Each row is a point on a tangle of strands that fork and nearly touch. The rows are in no order.
(in the rows, 128 means zero)
Points whose rows are less than 111 apart are linked; no others are. Some points are linked to none.
<261>: [117 185 174 161  98  87 111 159 125 184 107  92 154 129 140  93 126 143
 144 157 142 126]
<481>: [130 122 156 111 134 150 145 124 126 119 135 169 199 117 112 109 110 122
 159 137 191 131]
<443>: [ 45 185 103  93 169 137 123 138 121 130 153 104 123 140 105  87 179 158
 160 166 161 103]
<969>: [ 80 119 170 100 104 122 107 148 118 113  77 107  97 139 155 140 179 102
  90  91 114 110]
<351>: [110 147 196 138 124  83  93 147 127 168  97 113 159 154 138 120 136 121
 120 140 122  93]
<333>: [150 152 125 104 148 160 130 129 126 132 154 168 161 121 116 109 127 125
 196 125 171  96]
<564>: [157 147 123 191  80  96 122 169 124 153 141 126  84  99 129 136 122 112
 120  89 100 131]
<438>: [ 56 130 112  82 177 125 151 107 117 107  87  90 118 148 146 144 198 159
 135 167 103  96]
<872>: [174  53 104 122 112 157 159 129 137  88 127 155 129 137 134 125  82 145
 138 126 101 113]
<67>: [115 179 139  99 135 117  94 109 122 211 163  97 136  89 137 121 224  98
 132 142 122 105]
<509>: [139 104 163 167  79 128 157 121 121 111 105 120 166 107 124 112  77 151
 100 143 151 200]
<550>: [166 122 124 158 122 143 129 154 110 108 154 193 141 113 101 128  89 100
 148  81 158 111]
<856>: [120 141 103 112 126 154 113 102 119  67  94 122  60 144 133 156 123 113
  84  73 126 185]
<420>: [134 138 177 131 145 141  85 152 131 121 129 150 130 167 116 111  81 112
 119 103 142 113]
<674>: [ 89 128  79 108 158 162 149 146 116  57 129 158 137 132 118 144 122 104
 152  79 168 131]
<815>: [152 167 135 162 188  54 101 129  97 188 120 153 154 168 118 156 135 114
 147 125 134  90]
<350>: [118  71 171  71 163 159 133 102 133  85  84 137 162 169 141 139 128 143
 132 148 129 109]
<995>: [ 82 173 114  86 131 134 153 138 137 155 129 103 137 117 135  89 179 165
 179 182 133  70]
<635>: [167 141 173 188  97 102 145 115 114 134  81 112 158 120 140 131  94 152
 115 155 130 187]
<253>: [ 98 135  88 157 184  77 128  95 118 110 133  93 112 159 115 128 111 143
 116 162 124 187]
<406>: [153 124 151 125 160 102  70  99 153 198 156 137 152 176 118 127 122 136
 134 183 121  87]
<364>: [149  94 118  85 148 172 104 122 165 126 178 137  99 158 121 107 118 147
 148 147 106  89]
<76>: [167 125 109 201 106  98 118 160 111 116 119 154  80 129 119 166  98 103
 104  72  89 121]
<975>: [161 136 172 121  60 185  95 154 130 134 125 104  79 112 148 109 121 125
  83  85 125 170]
<286>: [105 117 126  56 128 184 183 132 143 131 136 137 164  78 150 148 185 140
 158 139 131  82]
<928>: [111 102 107 109 114 139 113 152 128 110 143 123  54 117 127 152 163 100
 101  72  96 120]
<445>: [211 126 100 176  98 106 167  98 128 160 133 139 138  97 132 125 109 155
 157 163 107 126]
<436>: [147 144 112 102 134 174 128 104 116 121 157 134  95  82 123 143 187 107
 132  96 142 161]
<880>: [215 177 138 156 139 134  70 122 114 184 137 146 114 141 149 134 146 116
 171 111 100  82]
<116>: [153  24 118 101 146 177 141  96 136  85 140 152 139 137 120 146  95 135
  95 133 108 147]
<426>: [ 56 125  84  99 175 103 163 160 134 133 144 147 171 147 111 119 139 143
 177 163 133  24]
<860>: [ 85 192 171 138 111  77 133 128  99 136  53  99 144 120 151 140 170 110
 119 119 150 146]
<336>: [115  66 100 126 118 136 171 149 128  67  94 125 129 146 152 128  86 134
 123 110 103 128]
<766>: [125 112  76 132 201  82 137  78 137 148 166 106 120 159 111 126 125 162
 146 194 113 150]
<625>: [ 46  83 150  79 110 140 187 162 132 106 105 124 188  93 139 149 154 117
 104 125 146 108]
<772>: [155 106 166 130 182 122  58  99 147 169 180 149 134 167  95 129 104 122
 102 151 119 120]
<572>: [190  70 127 129 142 179 122  78 109  98 154 167 127 116 104 147 115 117
  89 106 128 163]
<452>: [179  98 175 128 153 105 111  80 144 138  80 144 157 181 146 147 102 151
 131 178 106 108]
<388>: [130 142 127 126  84 114 189 151 128 127 100 120 136  86 149 120 141 132
 160 126 130 122]
<900>: [180  85 122 104 129 143 172  68 127 124 111 127 137  93 149 153 168 141
 132 157 100 146]
<589>: [207  98 149 145  94 180 116 104  99 119 133 162 116  98 119 145 134 110
  86  86 130 161]
<902>: [140 146 143 116 140 101  82 101 144 226 176 117 156 118 121 120 174 116
 132 168 129 102]
<804>: [129 124 107 164 146  92 138  96 114  97  99 102  96 139 135 153 113 130
 100 132 103 191]
<730>: [101 151 101  69 150 164 190 121 143 133 135 124 150 100 147 135 181 174
 185 174 126  74]
<229>: [136 119 155 126 115 125 101 133 118 121 106 124  83 126 141 153 160  95
  91  84 101 128]
<8>: [ 58 156  67 137 104 141 117 152 144  62 127 105  85 150 113 112  76 127
  99  84 151 182]
<49>: [ 59 153 109 104 112 138 110 155 130 106 143 113  82 118 116 125 162 111
 112  93 144 138]
<484>: [181  85 112 139 139 108 161  81 130 138 133 148 157 107 121 144 125 143
 137 165 112 129]
<923>: [147 103  94 183 118 112 127 122 119  91 131 131  88 129 114 154  87 116
  80  98 101 178]
<224>: [ 83 180 132 173  83 102 111 168 130 100  85  82  77 155 135 113  80 144
  99 110 125 169]
<797>: [143 143 195 123  88 167  96 131 133 124  90  86  91 147 156  99 108 144
  83 123 118 180]
<147>: [109 110 100 121 124 140 142 177 124  97 151 173 133 110 108 137 117  87
 146  69 155  99]
<126>: [136 150 171 105 111 143  96 111 118 180 144 122 152  79 137 134 204  77
 109 108 138 133]
<192>: [123 164  81 114 128 149 131  98 116  89 116 121  66 106 129 161 176 112
 123  83 135 182]
<650>: [153 128 186  86  96 163  90  98 133 192 119 122 180  86 160 121 189  95
 132 134 131  96]
<1049>: [ 68 105 160 106 105  95 159 155 123 118  80 113 150 111 145 143 163 106
 105 117 121 103]
<866>: [126  90 147  78 128 166 122 126 147 106 115 124 127 158 145 111 126 151
 146 149 114  85]
<724>: [133 187 138 146  95  97 161 127 109 146  88  97 130  88 158 126 167 123
 142 128 133 158]
<442>: [ 40  94 120 128 102 119 139 179 145 121 175 121 142  97  97 114 116 100
  95 106 149 146]
<1003>: [ 99 137 126  92 123 191 119 152 141  71 126  94  76 171 136  65  68 164
 115 125 141 153]
<594>: [ 81 153  86 113 158 130 113 118 122  55  82 112  71 176 135 141 121 121
 105  96 121 152]
<428>: [135 114 140  66 109 182 147 153 128 127 121 142 133  92 153 141 191 110
 159  93 124  70]
<121>: [127 133 168  95 125 178  97 121 146 109 126  88  77 165 137  77  96 162
  92 143 117 160]
<331>: [207 113 113 159  96 104 135 125 156 178 143 149 138 126 142 127 103 150
 172 167 107  71]
<599>: [166 115 117  81 122 192 120 134 130 123 158 146  92 103 138 136 182 114
 151  87 118 103]
<486>: [ 95  90 131 154 144  94 122 140 148 116 148 111 141 162 111 100  67 143
 108 155 121 140]
<368>: [198 139 118 195 150 112 122 118  95 127 131 183 144 132 102 149  94 119
 139 108 139 131]
<836>: [131 150 170 173 150  65 112 140 108 162 102 136 170 152 117 151 113 112
 115 128 136 130]
<894>: [ 92 156  34 133 152 114 173 140 115  71 120 144 109 116 129 157 137 108
 164  90 137 130]
<306>: [ 68 170 151  85 137 165  74 127 125 125 161 125 110 122 103 110 171  99
 107  98 181 152]
<704>: [142 157 181 180 106  80 120 138 131 164  82  89 159 157 145 108  79 169
 134 179 121 150]
<930>: [100  72 146  73 145 160 177 120 130  88  94 150 198 122 139 156 137 128
 135 134 145 114]
<693>: [ 97  99 115 154 133 104 131 129 128 127 169 140 141  98  92 146 121  91
  90 106 144 166]
<451>: [209 171 130 169 115 113  59 120 135 239 157 137 156 137 143 135 126 125
 157 156 106  74]
<951>: [ 23 120 125  94 100 154 172 169 141 108 147 106 159  78 116 123 152 119
 104 119 168 146]
<927>: [ 92 106 158 151 125  92 104 132 144 155 153  89 117 134 114 116 116 131
  80 152 114 165]
<840>: [171 120 152 151 148 113 131 109 132 109  81 126 134 180 143 119  63 165
 143 160 108 128]
<756>: [ 91 173 122 138 129 149  98 163 136  85 147 118  88 163 109  82  66 133
 120 103 158 160]
<715>: [107 110  82 116 165  99 156 140 151 133 147 147 168 157 115 112  97 156
 188 177 137  61]
<847>: [ 99  98  99 128  81 124 191 183 134  85  99 118 126 111 152 122 109 130
 147 107 114 103]
<397>: [190 139 115 143 113  76 110 115 154 237 148 148 160 135 146 140 131 133
 161 179 112  49]
<1001>: [ 24 162 100 110 186  86 142 147 108 141 134 127 160 157  98 104 156 143
 148 168 155  78]
<228>: [137  99 148 124 104 151 164 107 136 124 142 136 182  89 114 106 107 141
 126 156 163 174]
<15>: [122 122 118 144 144  89 129 143 138 134 141 131 128 153 116 113 106 135
 155 145 118  99]
<703>: [171 145 111 191 177  89 112 122 107 119 123 151 109 174 118 154  79 130
 129 123 111 134]
<174>: [189 173 135 139 124 144 106 119 118 153 130 138 132 118 139 106 140 130
 180 124 142 115]
<469>: [206 124 171 160  54 185 113 128 107 129 115 128 107 100 138 120 111 133
  85  98 126 182]
<702>: [142 154 153  85 136 198  94 108 120 114 149 137 115 124 117 107 150 115
 131 106 172 163]
<520>: [ 54 138  55 121  98 141 144 159 144  74 137 103  79 118 121 129 131 124
 116  88 136 160]
<586>: [ 96 138  39 132 172  82 207 130 113 114 138 137 132  90 131 169 161 106
 141 123 108 116]
<496>: [155  73 123 109 170 147  80 106 168 152 201 154 110 156  95 124  99 132
 117 153 107 102]
<475>: [181 140 110 181 167  74 147  92 107 134  97 137 145 161 129 142  87 159
 154 166 118 147]
<324>: [102 118  82 152 143  72 166 126 118 127 144 135 128  88 114 164 150  93
 104 111 119 149]
<754>: [135 140 146 171  86  94 121 138 131 172 155 102 121  87 120 116 133 124
 103 135 123 163]
<682>: [222 128 144 173  85 157 104 106 152 163 156 122 114 127 129  99  81 172
 131 171 105 146]

A fork is a point with three links, a tip a point with one. Leave the first point through the second and follow the links. Name the first fork or tip that comes.
<509>; <228>: <900>
<126>; <67>: <625>
<451>; <880>: <815>
<486>; <15>: <436>
<797>; <975>: <860>
<860>; <724>: <49>
<15>; <486>: <766>
<930>; <350>: <650>
<894>; <674>: <452>

Follow the links from the first point to the second, and from the first to the third. Name the last point that the two ways share.
<442>; <406>; <486>: <625>
<804>; <1003>; <856>: <436>
<847>; <599>; <586>: <49>
<436>; <860>; <475>: <49>
<368>; <286>; <496>: <625>
<856>; <406>; <253>: <436>

A fork is a point with three links. Follow the links from the first point to the second and name the forks in between, in order.
<192>; <586>: <436> <49> <625>
<564>; <469>: <436> <49>
<772>; <324>: <625>
<969>; <286>: <49> <436>
<724>; <364>: <49> <625>
<703>; <756>: <625> <49>
<1001>; <702>: <436>
